Points, in no order, along strands that fork, close into loops and pass close to each other.
Two points are linked if the straight distance between their rows is under 106. Some points are linked to none.
q_35: [-61 -24  -7  15   1  53   0 -31  42  -6 -12  28 -30  14  13  27 -37  30
 -20  20   7  12  21  11  70  27  33  35  30  -4  -8  54  14  59]
q_143: [-25  20 -32  22  24  39  16  11   3 -29  -7 -19   1   8 -36 -21 -18   2
  22   8 -17 -22   5 -14   4  28  22   9 -29   4  18  37  -5 -37]
q_224: [ -1   8  -3  39 -30 -17 -26 -45 -20   9   8  10  -8  26   6 -20 -38 -25
  29   4  58   1   8 -10   5  28  -6 -21  -8 -30 -14  -6  27  47]
q_965: [ 16 -27   5  21 -14 -25 -16 -38 -23 -14  17  46  20  -7  43   0 -12 -21
  40 -25  37  19  12 -29 -15 -37 -15 -29 -11 -23 -44  11  18  50]
q_620: [ -5 -21 -35  23  -5  24  -6 -13   1 -22  -5  36  19 -10  33   1 -48  -8
  49 -19  45  23  33 -23  33 -18  11 -18 -21 -20 -26  18  28  20]
q_232: [  8  -7  11  27 -24  -7 -23 -54 -23   1  13  35  23   5  27 -11 -14 -36
  34   2  37  -4 -12 -26  -1   7  -3 -18   1 -36 -40   1  20  50]
q_742: [ 43  45   0  23 -18  27 -11  47  34  48 -37 -34  -1  36 -30 -11  11 -25
  33  44  20 -43 -28 -18  26  46  44  20   1 -65  48 -48 -10  -8]
q_485: [-12  -5   3 -30  14  -1  30  26 -18 -33   5 -29  -9 -32 -17  -3  11  39
 -17 -24 -38  16  -7  10 -26 -13 -17 -13 -14  35   1  25 -26 -35]
q_928: [ -3  28  21 -24  18  26  -3  46  23  16 -32   2 -35 -12   1  53  49  15
 -17 -16 -78 -29 -28  10  -4  17  24  39  43 -55   9   6 -38  36]
q_848: [  9  -2  35 -25   0 -37  -8 -13  -8  28  13  -5 -23   6   2   5  23  22
 -36 -16 -13  -4   2  20 -35   4 -38   2  22  19  -5 -12 -10  27]
q_720: [-25  19 -18  17  -2  -9  -6 -30 -39 -68   0  32  34 -13  -9 -22   9 -77
   7 -25 -36 -18  11   1 -41   1  -8 -15 -34  19  -8  72   7  -3]
q_947: [ 18 -14  37 -20 -13 -43   4 -25 -29   1  26   6  10 -20  19  -4  20   2
 -25 -19 -12  12  -8   5 -36 -17 -49 -12   6  33 -21  -9 -16  -2]
q_560: [ 34 -13 -26   5 -10 -47 -25  17  -2  25   9  -4  -7  15 -17  -8 -24  11
 -11 -15  56  25  45  30 -16 -29 -25 -25 -43  30  34 -59  34  -8]
q_262: [-16  16   3 -11   9  22 -13  -3  13  33  -3  12   0  -8  -1   7  -6 -13
 -29   0 -15 -32  -3  35  34  41   1  19  25  11   0   0   9  16]
q_128: [  1   6   9 -22  13  19   6  41  14  26 -22 -16 -35   5   0   8   1  52
  -4  -9 -17   3  -3   1   9   9   5  19  33 -23   8 -13 -13  18]
q_520: [-21 -10  -6  -3 -19 -15  -4 -19  -4  13  12  12  17 -16  -4  -5 -41 -34
 -39  12  31  18  28  41  45  14  -7 -17  -5  68  16 -11  36 -24]
q_256: [-31   0  -9   0   5   7   1  29  29   6 -41 -26 -73  59 -31   0 -15  52
 -10  13   7   5  39  -1   4  21  16   4  27 -15  36  15   7  41]
q_253: [-41 -10  55 -10   3  -6  36   5  -2 -14  -4 -54 -58  43 -17 -15   9  38
 -14  23 -22  30  -8 -49 -22   1  27 -20  50  -2   5  40 -24  18]
q_374: [-35 -10 -37  -4  18  14  33  19   8 -57 -11 -32 -32  13 -32 -22 -17  53
  -9 -14 -14  19  44   1 -23 -13  -3 -13 -31  33  15  52  -6 -22]
q_748: [  8   0  -7  18 -18  -7 -16 -18 -12  17  13   5  19   4  -7 -11 -31 -30
  12   2  44   3  10  -5  16  11   4 -28 -21   9   6 -23  20  -6]
q_817: [  7  -5  62  -8 -14  25  28   4   4  54   4 -13  -8  -6  33   3   9  16
  -2  21   4  21 -56 -37  40  13  26  16  74 -39 -25 -33 -15  15]
q_609: [-27 -10   6  25 -21 -20  -8 -51 -39 -56   5  46  11   1  44 -41 -31 -53
  29 -18  15  28   5  -7  -6 -10 -21 -18   5  -9 -45  59  33  54]
q_57: [ -2  -2 -63  -8   7  59  -9  27  47  17 -20  17   7  -6   3  25 -41  10
   3  26  17  -5  25  36  76   8  27  36 -12   1  29 -13  16 -31]
q_493: [-17 -17 -26  13  -2  38  10  14  13   8  -2 -17  18  15 -33   9 -35   1
   9  35  30   7  19 -24  45   5  52 -22 -30  26  38   2   2 -48]
q_188: [ 22   3 -23  19  -1 -15   1  -5 -27 -29  11   3  16  -4   5 -19  -9 -13
  46 -31  11   9  13 -24 -42 -27 -13 -24 -43 -12 -12   9   1 -19]
q_407: [-23   9  27 -22  20  13  -4  38  30  -1 -33  -3 -49  23 -19  59  55  24
 -21  -7 -68 -24   8 -21 -24   0  36   8  30 -35  24  27 -41  41]
q_8: [-43 -10  21  -1   7  20  27  -5   7  -8  -1 -19 -50  10   9 -22 -34  56
 -10   1  -9  30   0  -5  25  20   3  19  38   3 -13  42  -1  36]
q_89: [ 14 -25  14 -41  11 -17 -10  17  20  41  14  17  15 -42  44  18 -20   5
 -30  -1  18   0  -2  46  62 -18 -29  -8  17  38 -11 -59  27 -16]
q_129: [ 36   5  13  45  -5 -56  -2 -16  -3   3   6 -37 -30  65 -25 -26  30  23
  38  24  43  -6  -8 -41 -85 -11 -22  -3 -20 -41   8 -41 -18  11]
q_975: [ 30  -8 -42 -32 -10  28 -23  85  60  45 -47  -7  -8  21  -7  36 -22  38
  -8  44  18   9  22  21  62 -10  39  18  13 -15  70 -52   4 -11]
q_571: [ 12  24  55 -22  -5 -11  26  10 -12  46  12 -33  -2 -10   4 -11  39  -4
 -37  16 -29  11 -63   3  -3  15   1  26  62   0  -6 -42 -19 -34]
q_989: [ 16  21  -1  24 -16  19 -12  20  19  34 -23 -20 -16  42 -23  -6 -13   3
  27  26  34 -23  -9 -26  17  39  29   2   3 -48  26 -28  -5  17]
q_240: [ 22 -21   6   0  -4 -22 -13 -26 -35 -23  23  43  65 -28  13  18  37 -65
  14 -14 -11 -11   0 -24 -37 -46   0 -31 -37  16 -19  22  -8  -7]
q_540: [-29 -31 -39  12   2  67  11   8  34  -6 -12   6  14  10 -20  34 -34  14
  14  37  16   5  29 -29  62  -1  65  -3 -23  10  29  33  -6 -25]
q_726: [  7   4  -2  46 -30 -28 -17 -47 -38 -19  16  10  34  26 -23 -12  -7 -75
  37  19  43 -10   5 -44 -29   4  19 -46 -38  -9   3  17   9   3]
q_756: [-24   9 -20   2  26   0  21  35   5 -46 -25 -42 -55  35 -38 -28  -1  63
  13 -11 -16  -2  20  -9 -43   4 -13  -4 -14  -9  17  32  -9  -1]
q_176: [-43   4 -44  25  23  34  32  -2   3 -60  -5 -24 -20   8 -28 -35 -35  28
  16  -1 -15  12  25  -6   5  10  12  13 -33  19  10  69   2 -26]
q_671: [  9  16  41   8  -9   5  24   7  -1  33   1 -43  -2  31 -22  -4  35 -10
  -1  35  -4   0 -48 -50 -13  17  40  -1  42 -27  10 -25 -27 -31]
q_983: [  1  10 -36  17  22  -8   4  44  13 -37 -32 -33 -39  53 -46 -23   6  52
  33  -5  15 -21  38 -16 -51  -3 -12 -13 -34 -20  34   3  -3  -4]
q_652: [ 32 -13   9 -12 -13 -46 -31  -8  -9  40  27  20  36 -22   8  23 -13 -55
 -28  12  36  -8   9  38  26 -15 -10 -29 -27  43  15 -53  27 -16]
q_245: [-28  15 -29  12  22  49  14  34  27 -20 -31 -13 -23  22 -27   4 -11  34
  22   9 -24 -17   9 -18  14  26  32  24  -8 -23  26  37 -18  -5]
q_533: [ 57   7  10  18 -17 -38 -39 -24  -9  50  30   2  41   6 -24  24  27 -68
   4  37  31 -44 -15  -2 -21  -6  16 -12 -43  -5  21 -55  -8 -11]
q_298: [-26  -8 -16  11 -10   5  13 -19  11  15  12  21   6 -34  17 -23 -58 -16
 -21  11  38  28  17  46  83  19 -16  16  13  54   0 -17  53 -22]
q_301: [-22   6 -52  16  13  78  -1   7  43   8 -15  25  19  -8 -10  26 -33 -10
   2  37  -5 -25  10  22  86  29  48  50 -14   0  26  21  13 -26]
q_703: [ 47  36  16  38 -15 -23  -6  29  18  31 -24 -50 -33  63 -25 -51  23  38
  34  20  47   9 -37 -32 -37   9  -4  18  11 -65  28 -83   5   0]
q_304: [ 33  14  32  -4 -12   6   3  -4   1  45   8 -12   7  -7  28 -14  12  12
   8   3  13   2 -52 -11  12  16  -9  21  36 -40 -26 -53  -9   1]
q_308: [ 15 -11 -24  -8  16  15  -3  13 -11 -14  12  28  68 -44  25  10 -14 -47
  30  -7   2  -3   1  -1  31 -37  18 -22 -37  17  -9  -2  15 -51]
q_996: [ 52   2  12   4  -8 -31 -31 -29  -9  35  24  38  32 -29  38   7  14 -43
  20 -11  22 -20 -14  13  -3 -17 -29   8  -6 -14 -29 -46  14  26]
q_169: [-12  -3  34 -22  15 -13  35  44  -2 -11 -17 -54 -56  29 -31  -8  33  64
  -7   1 -29  27  -5 -35 -45 -20  13 -12  34  -7  19   7 -25  -3]
q_680: [-29  -8  25 -16   6   5  41  13 -11 -15   8 -34  -5 -12 -20 -25  -6  28
 -33   5 -31  28  -7  -6   5   2   7  -6   6  59  19  25 -17 -47]
q_886: [ -1  20 -31   5   8 -10 -30 -16  -9  -9   4  28  22  -9  -9   3  -2 -55
  -8 -23 -10 -32  33  35 -13  11 -14  -8 -28  25   7  17  20  -4]
q_679: [  1 -18  37 -18  -5  -4  16 -19 -19 -16  13   3 -13 -26  40  12  18  51
  10 -21  -9  23 -39 -20 -20 -13 -30   1  34 -34 -61   9 -28  40]
q_669: [ 30  -1   9  42 -29 -50 -30 -47 -24  19  26   3  21  27 -37  15  20 -63
  18  34  48 -34   2 -32 -41   1  12 -32 -44 -11  13 -19  -7  15]
q_884: [-38   2  10   1   9  -2  21  19  11   0 -21 -41 -78  45 -22 -40 -27  67
 -19   2   1  33  17   8   2  19  -1  14  42   5  20  14  15  30]
q_562: [-42 -12 -46 -19   3  42  -7   3  48  10 -19   7 -29  16 -24  46 -13  20
 -50  22   6  -3  57  44  38   8  30  17   6  35  38  26  12  -4]
q_373: [ -8 -13  37 -29   7  22  23   3  -9   0  10   5   7 -44  27  22  22  33
  -2 -11 -27   5 -48 -14  14  -6  -4   8  40 -14 -43   8 -28  12]
q_916: [  7  -6 -30   5  -6   4 -11   9   0  14   9  -4  36  -2 -13   4 -36 -31
   4  16  38   4  19   8  34  -5  25 -31 -42  31  29 -30  20 -53]
q_470: [-41   1   3  27 -10  -1  10 -40 -17 -42  10  -9 -31  20  15 -59 -60  14
  11   0   6  25   3   1   4  28 -26   2   9  -1 -24  46  15  30]
q_141: [ 10 -26 -27 -20  -6 -24 -11  15  11  23   5   9  -4  -9  13   1 -39  19
 -30 -16  49  37  48  48  27 -25 -28 -20 -13  47  14 -47  43 -18]
q_927: [-45   9 -35  28  16   8 -19 -26  11 -69 -13  10 -16  36 -16   2  -1 -12
  11 -21 -22 -34  42   0 -40  12   5 -18 -41 -12   0  71  -2  30]
q_705: [ 15  -8 -12  -7  17 -22 -12   3 -10 -23   7   2 -13  -3  -8  19  25  24
   3 -40 -22 -17  27   2 -63 -27 -29 -13 -40  -3  -4  16 -22  17]
q_797: [-13 -17   7   7 -28 -50   2 -26 -19 -18   8 -12 -22  30 -17 -31 -26   0
 -32 -10  25  28  45   7 -34  -1 -34 -44 -21  52  18  14  14  11]
q_871: [ 31 -18  28  11  -7 -37   5  11  -1  20   4 -37 -23  49 -23 -11  23  50
  12   9  32  20  -7 -43 -58 -28  -6 -19  -5 -17  19 -43 -17   2]
q_155: [ 37   2 -33  10   9   1 -12  22   0  -6  -2  -8  12  11 -12  -6  -5  10
  43 -16  17 -10  20 -22 -27 -22   0 -18 -51 -17  13 -22  -4 -27]
q_737: [-10  15 -16  -7  14  27   4  22  16  30  -9  -8 -12  -8  -3 -17 -33  23
 -15  -1   1   2   2  39  46  30  -1  33  17  15  13 -21  19 -18]
q_105: [ 29  25  41 -20  -9 -23  11  -3 -16  34  24 -19  31 -31  22 -17  31 -17
 -30   8 -20   2 -73  22  -1  13 -31  28  38   8 -21 -60 -15 -50]
q_339: [-18 -26  19 -33  18  25  13  13  13  10   6  17  13 -49  33  24  -5  27
 -21  -9 -17   2 -11  15  54  -7  -8   5  29  24 -29  -2  -2   2]
q_667: [ 14 -16   5 -30  -2 -46 -10  -4 -17   0  17  22  29 -27  12   7   1 -40
 -45 -19 -16  -1  29  45  -9 -24 -41 -23 -22  74   8  -9  11 -27]
q_94: [-21 -11  28  -6 -22 -40  12  -7 -10  -2   4 -32 -38  32 -23 -43 -20  34
 -49  -7  19  38  21  13 -26  11 -34 -26   9  56  24  -5  13   1]
q_644: [ 36  20 -10   6  -4  -8  16  -2 -48 -37  19  -1  47 -56  16 -17  20 -25
  49 -23  -9  12 -53 -14 -33 -26 -22   1 -24 -21 -38 -12 -16 -50]
q_798: [-15 -15 -17  -2  18  33  29   7 -28 -49  12  31  67 -75  20  -1  -6 -35
  32  -9 -26  12 -22  -9  35 -30  16 -12 -31  26 -26  37   3 -52]
q_531: [  5   3  45   1 -19 -10  20 -25 -16  18  20   1   5 -24  42 -36 -10  13
  -6  -5  14  27 -52  -3  16  17 -40  13  48  -2 -42 -34   3  -2]
q_389: [-34   3  59  -5 -15  -8  24  -8   0  42   3 -25 -48  16  -2 -29 -21  21
 -43  14  -1  32 -22   6  31  42   4  15  73  18   3  -6  13  26]
q_236: [ 15 -18 -26  32 -13 -18 -17 -16 -18 -16   2  44  24  -4  34  -2 -35 -43
  55 -32  60  32  37 -24   5 -42   6 -35 -28 -18 -24  22  34  29]
q_564: [-19 -14 -24  -1  -6 -15  -2 -18  -6 -27   3   3  -5  11 -14  -8 -22  -6
 -21 -17   8  14  57  14 -17  -4 -13 -33 -27  48  11  35  15  -2]
q_879: [ 26 -25 -18 -38  23 -30 -15  20  -5   1  20  21  39 -33  17  33   5 -26
 -25 -17 -18  -8  30  41  -4 -52 -16 -29 -46  51   7 -14   6 -42]
q_932: [  5  11  24 -33  23 -17 -14  41  22  38 -25 -11 -53  25 -23  43  52  24
 -37  -8 -48 -28  19  14 -31  -1   7  14  32 -12  35 -10 -20  40]
q_590: [ 36  26  14 -25  20 -24  16  59 -11  10 -12 -51 -34  -2 -29  -5  54  55
  -2 -12 -33   4 -40   8 -53 -20 -18  26  20 -27  16 -47 -24 -24]
q_322: [  4  16 -13  22   5 -26 -13  -2   0  -4  -7 -19 -31  50 -35 -17   1  10
  14  -3  18 -26  27  -4 -47  19 -19 -15 -24 -13  22  -4   3  16]
q_32: [-49 -30 -15 -19   1  14  15 -25  16 -48   1  20 -12 -26  22   8 -16  24
 -43 -26 -14  27  48  31  16 -16 -13  -5  -3  60 -19  65   9  23]
q_266: [ 58  -6  22 -20   5 -16   1   5  -6  21  19 -15  16 -26  17  46  66  26
  17   1 -18  -5 -50 -21 -42 -38  -7  25   5 -43 -34 -41 -56  -1]
q_814: [-50 -17  20  -9   4  32  11  -5  30  11 -16  -2 -53  20   5  20 -24  43
 -28  10 -11  19  16  -1  43  21  28  19  48  -1   0  42   0  57]
q_303: [ 33   1   1  17 -11 -10  12 -12 -31 -17  22  -3  37 -17  20 -24   0  -6
  47 -17  18  25 -29 -40 -27 -28 -11 -16 -22 -18 -28 -19  -9 -36]
q_949: [-35   7 -83  15  16  61  -6  -6  33 -35 -17  36   1 -15   1  18 -31  -2
   6  -8  -7  -6  45  42  37   3  17  41 -27   8  10  44  24 -24]
q_582: [ -8  16  35   3 -15   8  29 -33 -29  -8  17  10  23 -48  31 -38   4  -9
   1   1 -16   7 -72   6  19  33 -34  33  46  -7 -55  -3  -4  -4]
q_161: [ 59  26  16 -13   7 -21   5  25   0  29  -1 -42 -10  -5  -3   8  64  34
  15   1 -17  -1 -55 -12 -46 -18 -11  39  19 -56 -12 -59 -42 -13]
q_295: [ -8   9 -35  15   6  24  11  14  17  19   0  -2  -4 -18   9 -41 -64  20
   1   2  34  29   5  42  68  18  -7  35  -2  26  13 -38  46 -42]
q_263: [ 42  41  21  18 -12  14   7  23  15  48 -12 -48   6  32 -21 -19  35 -22
  22  37   7 -23 -56 -34  -3  30  37  19  19 -56  21 -59 -20 -39]
q_498: [ 37 -10  -2  17   2 -48  -2 -18 -26 -20  22  -3   1   7  -1  -5  24   5
  29 -22   4   1  14 -24 -85 -43 -31 -17 -44 -11 -11   1 -24   0]
q_905: [ 22  35  27 -33  18  11  -3  42  13  46 -18 -17 -16  -4  -7  36  56 -13
 -24   7 -60 -41 -35  14  -5  14  25  33  40 -37  15 -25 -30   1]
q_291: [ 11 -14  26 -14   8 -21  21  24  -9   1   5 -38 -18  24 -22  -2  29  51
  -5  -5  -7  16  -4 -34 -49 -26  -4 -23   2   3  13  -9 -27 -17]
q_413: [ 54  16 -19   3   4  -2 -50   4  10  34   5  12  45   1 -11  30  11 -59
  18  16   8 -61  -1  10   5   1  22  -4 -52 -17  21 -39   0 -11]
q_469: [-17   0  50   1  -3  42  29   5   8  34  -9  -9 -21   9  14   9   6   8
   3  28 -24   6 -42 -45  37  25  52  19  69 -48 -14  13 -22  29]
q_385: [ 43  20  -5   3   0   9   1  -7 -26 -13  17  22  69 -65  41 -14  18 -47
  56 -10   2  -5 -62 -11  11 -20  -7  11 -11 -34 -52 -27   3 -33]
q_694: [ 15  -9   5  23 -16 -21 -11 -49 -40 -26  22  26  48   6   0  -6  22 -63
  29   4   7 -10  -6 -43 -47 -19   4 -32 -27  -5 -18  26  -5   5]
q_87: [-43  -7 -34  17   6  17 -10 -22  17 -37 -10   1 -11  33 -29  11 -15  -7
  -7   3   2 -20  49  -4 -11  16  16 -22 -30  15  16  57   5  12]
q_228: [ -5  10  20  -5  -8   2   6 -33 -33 -21  14  45  49 -64  35 -19  19 -50
   3  -7 -26 -14 -52  14  15  14 -34  18  25   2 -52   7  12   4]
q_457: [  0  18  27  13 -12 -43   3 -48 -26 -15  12 -28 -24  36   5 -24  33   8
   1   9 -13  -2 -32 -13 -70  19 -43  12  29 -33 -36  10 -27  25]
q_906: [-41 -35   1 -24  10  25  26 -10  20 -13   5  14 -12 -33  25  10 -25  44
 -32  -9  -4  31  25  19  51  -9  -8   7  19  51 -20  36  10   7]
q_16: [ 51  24   3  45 -16 -33 -11 -16   0  15   1 -34 -19  48  -2 -42  15  20
  52   9  49   4 -30 -37 -55   2 -22  12 -16 -63  -6 -61  -5   6]
q_719: [ 30 -24  40 -50  12 -19  -1  22   5  43  22   0  18 -36  34  29  19  16
 -29  -3  -9   1 -29  19  19 -29 -20  -6  20  21 -15 -51 -10 -16]
q_687: [ -2  28  37  -4   1  16   3  18  13  51 -18 -19 -25  26 -22  17  31 -27
 -23  28 -31 -34 -17  -9  11  40  43  14  52 -31  25 -10 -13  18]
q_568: [-14 -33  26  -1 -10  12 -16 -22   6   8   5  10   5  26  -7  45  11   5
  -6  11   9 -13   9 -44  -4   0  33 -37   0  -8  -4  23 -20  40]
q_923: [ 28  -4  -6  24 -13 -52 -19  -6  -7  20   7 -15 -23  38 -28 -19  -9  13
   5  -5  49   4  29   4 -43  -7 -25 -22 -36   4  27 -43  17  14]
q_145: [-22   0 -59  -4  27  46  -9   8  13 -37  -5  40  40 -41   7  27  -9 -29
   8 -19 -24 -17  24  28  30 -15  23  10 -39  14  -4  35  14 -34]
q_151: [  5 -14  29  -6 -16 -39  -6 -51 -33 -24  21  26   2 -15  34  -4  18  -3
  -7 -25 -11   7  -6  -2 -45 -16 -50  -6  10   0 -46  21  -8  51]
q_97: [ 11 -16 -25 -22  25 -10 -25   7  -3 -28  13  41  44 -33   8  46  26 -38
 -12 -35 -35 -27  32  24 -25 -46  -1 -23 -54  29  -1  23  -3 -16]
q_714: [ 18  11   9 -12   0  -5 -26 -13  -2  37  13  21  23 -19  15   7   0 -31
 -14  -7   4 -31  -8  32  23  19 -18   4   7   9 -12 -35  16   8]
q_409: [-44 -15 -38 -13  15  30  15  13  30 -21 -17 -19 -34  20 -33  10 -12  42
 -34   8  -6  13  57  18   7  -3  21   2  -8  42  34  44   4 -16]
q_903: [  4  37  22   8   0 -16   1 -27 -12   8   1 -24 -13  27 -13  -4  54 -10
  -4  12 -30 -35 -41 -12 -54  33 -15  24  34 -41 -19   5 -30  14]
q_604: [-47 -19 -32  -5   3  53  -8 -15  47   5 -14  38 -10  -7   9  44 -22  13
 -33  10   5  -6  36  37  66  18  25  31  16  19   3  31  19  21]
q_507: [ 11   6  12  -3  -4  10  15 -14 -33 -21  18  39  75 -84  44 -21  22 -61
  31   3 -14  -8 -73  -2  34  -7 -19  14  15  -7 -56 -15  12 -30]
q_395: [ -2  -2  26   5 -12 -24  -7 -50 -26 -21  17   9 -12   1  38  -4  23  17
  10 -11 -11   4 -37  -8 -45   1 -42  11  28 -47 -65  18 -20  63]
q_712: [ -7  -5 -14  -6   6  -4  -5  -9 -35 -58   7  47  62 -44   6  12  27 -69
   2 -30 -40 -10   6   5 -26 -34   1 -25 -40  31 -16  56   2 -16]
q_856: [ -5   0  11  -7  -6  -8  -8 -27 -16   2  15  41  40 -38  26  -9  -6 -49
 -13  -8  -1 -12  -4  24  29  11 -24  -6  11  33 -21  -2  25   2]
q_864: [-36   2 -15 -11  13  16  20  -7 -19 -65   3  14  18 -58  -6  -4   1 -16
 -20 -27 -52   1   3  30   2  -2 -11   5 -25  52 -12  65  -5 -20]
q_761: [-24   9 -47  19  22  76  15  30  40  -9 -30   4 -11   0 -13  13 -32  34
  22  19 -19  -6   9  -3  61  25  39  58  -4 -21  29  37  -7 -13]
q_968: [-32   5   2   5   9  29   4 -20  -5 -29   0  18  -9 -22  25 -11 -16  22
  12 -20 -22  -4 -23   5  14  23 -12  21  17 -24 -43  39  -1  40]
q_422: [-25  -1  61   6 -14  -2  36  -6  -6  10   6 -47 -21  40 -30 -10  22  -1
 -13  44  -9  20 -31 -63 -16  13  43 -22  46  -1  12  11 -26 -21]
q_198: [-19   5 -12 -11  17  22  25   5 -27 -41  11  10  47 -59  -5 -11  -6 -32
  -5  -5 -46  -3 -18  20  23  -1  -1   4 -27  52  -4  37  -6 -60]
q_441: [-37  10 -36  14  16  40   0 -15   9 -33  -8  23  -7 -13   8  -7 -32  10
  10 -18 -12  -6  17  18  25  22   1  28  -9  -2 -15  45  16  13]
q_689: [ -1 -12  -3 -35  14 -22   6  13 -13 -29  10 -10  -7 -24 -14  17  30  26
 -35 -38 -40   0  24  24 -51 -29 -29 -22 -30  41   2  26 -26  -9]
q_235: [ 10  -2  13  15 -10   3   5  18   9  19 -11 -33 -21  46 -26  -8  -7  29
  25  19  33   5  -6 -48 -10   8  22 -21   4 -29  22 -26 -11   3]
q_442: [-40 -14 -10  19   1   5 -10 -35 -22 -64  -2  70  19 -31  55 -21 -19 -36
  36 -39   4  21  -2   0  11 -18 -16   0   6 -24 -61  63  39  66]
q_63: [ 53  29  20  11 -10 -13   4  22   9  36 -12 -47 -19  26   3 -23  41  38
  27   9  12  14 -53 -35 -34  -2  -3  35  31 -70  -7 -69 -23  -7]
q_550: [-37 -20  29  -9 -18 -16  40  -6 -10 -32   7 -34 -16  10 -17 -47 -23  29
 -48   1 -11  47  13  -4  -7   2 -16 -21   0  82  21  35  -7 -30]
q_734: [ 12  -4 -62  -4  18  40 -20  21  16 -12  -5  33  54 -31  19  27 -27 -41
  33  -4   9 -10  24  15  47 -30  33  -9 -50   3   5  -2  18 -46]
q_555: [ -4  -8  20 -43  18 -24 -12  21   9  31  -3 -13 -29  14 -23  31  32  25
 -55 -12 -29 -12  27  28 -24  -7 -10  -6  16  36  25  -3 -11  14]
q_930: [ -8  10 -34 -11  12  14  -5  71  39  11 -58 -21 -51  48 -47  12   5  50
  -8  18  -2  -9  46   7   4   7  22  17  19  -9  66 -11   7  10]
q_870: [-30   0  37 -16  -6   2   4  12  20  48 -21 -14 -68  31  -7  14  -9  28
 -40  12  -4  18  14   7  33  30  24  11  68  -8  16   0  11  61]
q_502: [ 51 -17  10   3 -12 -48 -37 -23 -11  41  29  31  29 -18  16  24   1 -48
   4  -3  38 -10  13  16  -4 -30 -14 -16 -31  14  -1 -48  15  14]
q_271: [  6  43  25  12   2  -4  -9  -6   7  42 -12 -20 -19  42 -30  10  51 -37
 -13  26 -23 -59 -25  -3 -29  51  14  18  34 -42  14  -9 -18  22]
q_117: [-25  12  37  -1   0  30  11 -12   3  31  -4  -5 -12   9   0   4   5  -4
 -18  17 -23 -17 -29 -10  26  44  27  17  51 -17  -7  19  -9  30]
q_394: [ -6  28  66  -5 -16 -13  27  -5  -8  58   4 -32 -30  13   3 -27  17  -6
 -46  19 -15  20 -52   6   5  42   1  26  87  -6  -4 -32  -1   1]
q_355: [ 15  -4 -58 -16 -17  36 -20  51  51  42 -30  -5   6  10 -11  33 -44  11
  -9  55  48   4  16  35  88   7  46  17 -15  -3  59 -53  21 -35]
q_637: [ 49  36  22   3 -17 -42   0 -13 -22  16  28 -14  46 -29  25 -36  28 -38
 -13   2  -3  14 -70  20 -23  -1 -47  29   2   7 -17 -79  -4 -71]
q_925: [ 41   7 -27   4  12  18 -18  54  30   4 -26 -15   9  30 -27  17  15  18
  46  13   6 -35  12 -38 -16  -7  21  -9 -44 -37  41 -23 -29 -21]
q_315: [-35 -13 -23  -5   1   0   5 -24  -5 -60   1  22   3 -18   7  -4 -11 -11
 -22 -34 -21  10  46  17 -16 -13 -13 -18 -27  46 -13  67   9  11]
q_428: [-30  -6   3  11   5  15 -17 -35 -14 -53   0  54   4 -28  46   4   5   4
  26 -40 -20  -6 -25   3  -8   0 -20   8   8 -49 -66  38   9  74]
q_88: [ 31  -3 -47 -22   1   5 -32  89  52  27 -59 -10 -28  43 -34  34   8  51
  -3  25   9  -8  46  15  12 -18  17  11   1 -16  81 -41  -2   9]
q_819: [ 46 -16  43 -46  15 -22  -1  28   3  47  16 -11   0 -24  19  45  47  32
 -18  -4 -24   0 -35   0 -14 -40  -8  13  25 -11 -10 -50 -36  -2]
q_31: [ 62   6 -20  11   1  11 -41  19  20  20  -5   5  38  14 -15  31  22 -29
  48  19  12 -54   1 -30 -14 -12  30  -9 -60 -39  28 -34 -25 -13]
q_966: [  7 -11  -7  -8 -21 -49 -17  -5 -17  15  17  17  29 -14  -3   3 -27 -56
 -37  -1  28  15  34  45  16 -15 -20 -36 -29  71  27 -28  34 -35]
q_868: [-32 -33 -39  17  -4  52  -6 -18  20 -30  -8  34  20   3   8  32 -34   3
  20   5  22   6  39 -25  38  -8  42 -16 -26  -2  -6  43   7  12]
q_123: [  6 -26 -27 -25   8 -11  -6  10  18  13   6  30  10 -45  46  11 -37  -3
 -14 -18  32  17  35  51  58 -30 -34  -9   2  38 -12 -36  43 -16]
q_156: [-13   4   7  25 -20 -18   7 -42 -40 -49  13  11   3   4  26 -49 -33 -20
  29 -15   9  25 -11 -17 -24   4 -28 -13  -1 -12 -37  38  10  15]
q_920: [-31  23 -36  33  -2 -19 -17 -36 -21 -64  -8  19   2  23 -14 -30 -16 -67
  13 -23 -10 -14  46  11 -40  12 -10 -21 -39  13   1  76  22  14]

How many points has the smallest loop of links through each point below? Write none if it is on no loop.
q_409: 19
q_906: 27
q_262: 10
q_395: 13

A piece is two or more points that can be reached from each other along the links. Count, over all rows, the pieces, the separate loops (a circle has one, a figure eight two, a Y none), the forks (points with three links) and the tips (points with one).
pieces: 3
loops: 9
forks: 15
tips: 3

Name the points in between on the shortest way along the links from the first point to the second, in order.
q_129; q_143: q_16, q_703, q_63, q_161, q_266, q_819, q_719, q_89, q_123, q_141, q_560, q_923, q_322, q_983, q_756, q_374, q_176
q_848; q_145: q_947, q_151, q_395, q_679, q_373, q_339, q_906, q_32, q_315, q_864, q_198, q_798, q_308, q_734
q_502; q_428: q_652, q_966, q_667, q_879, q_97, q_712, q_720, q_920, q_927, q_87, q_564, q_315, q_864, q_198, q_798, q_308, q_734, q_145, q_949, q_441, q_968
q_797; q_385: q_94, q_550, q_680, q_485, q_689, q_705, q_498, q_188, q_303, q_644
q_141; q_637: q_560, q_923, q_322, q_983, q_756, q_374, q_409, q_562, q_604, q_35, q_814, q_870, q_389, q_394, q_571, q_105
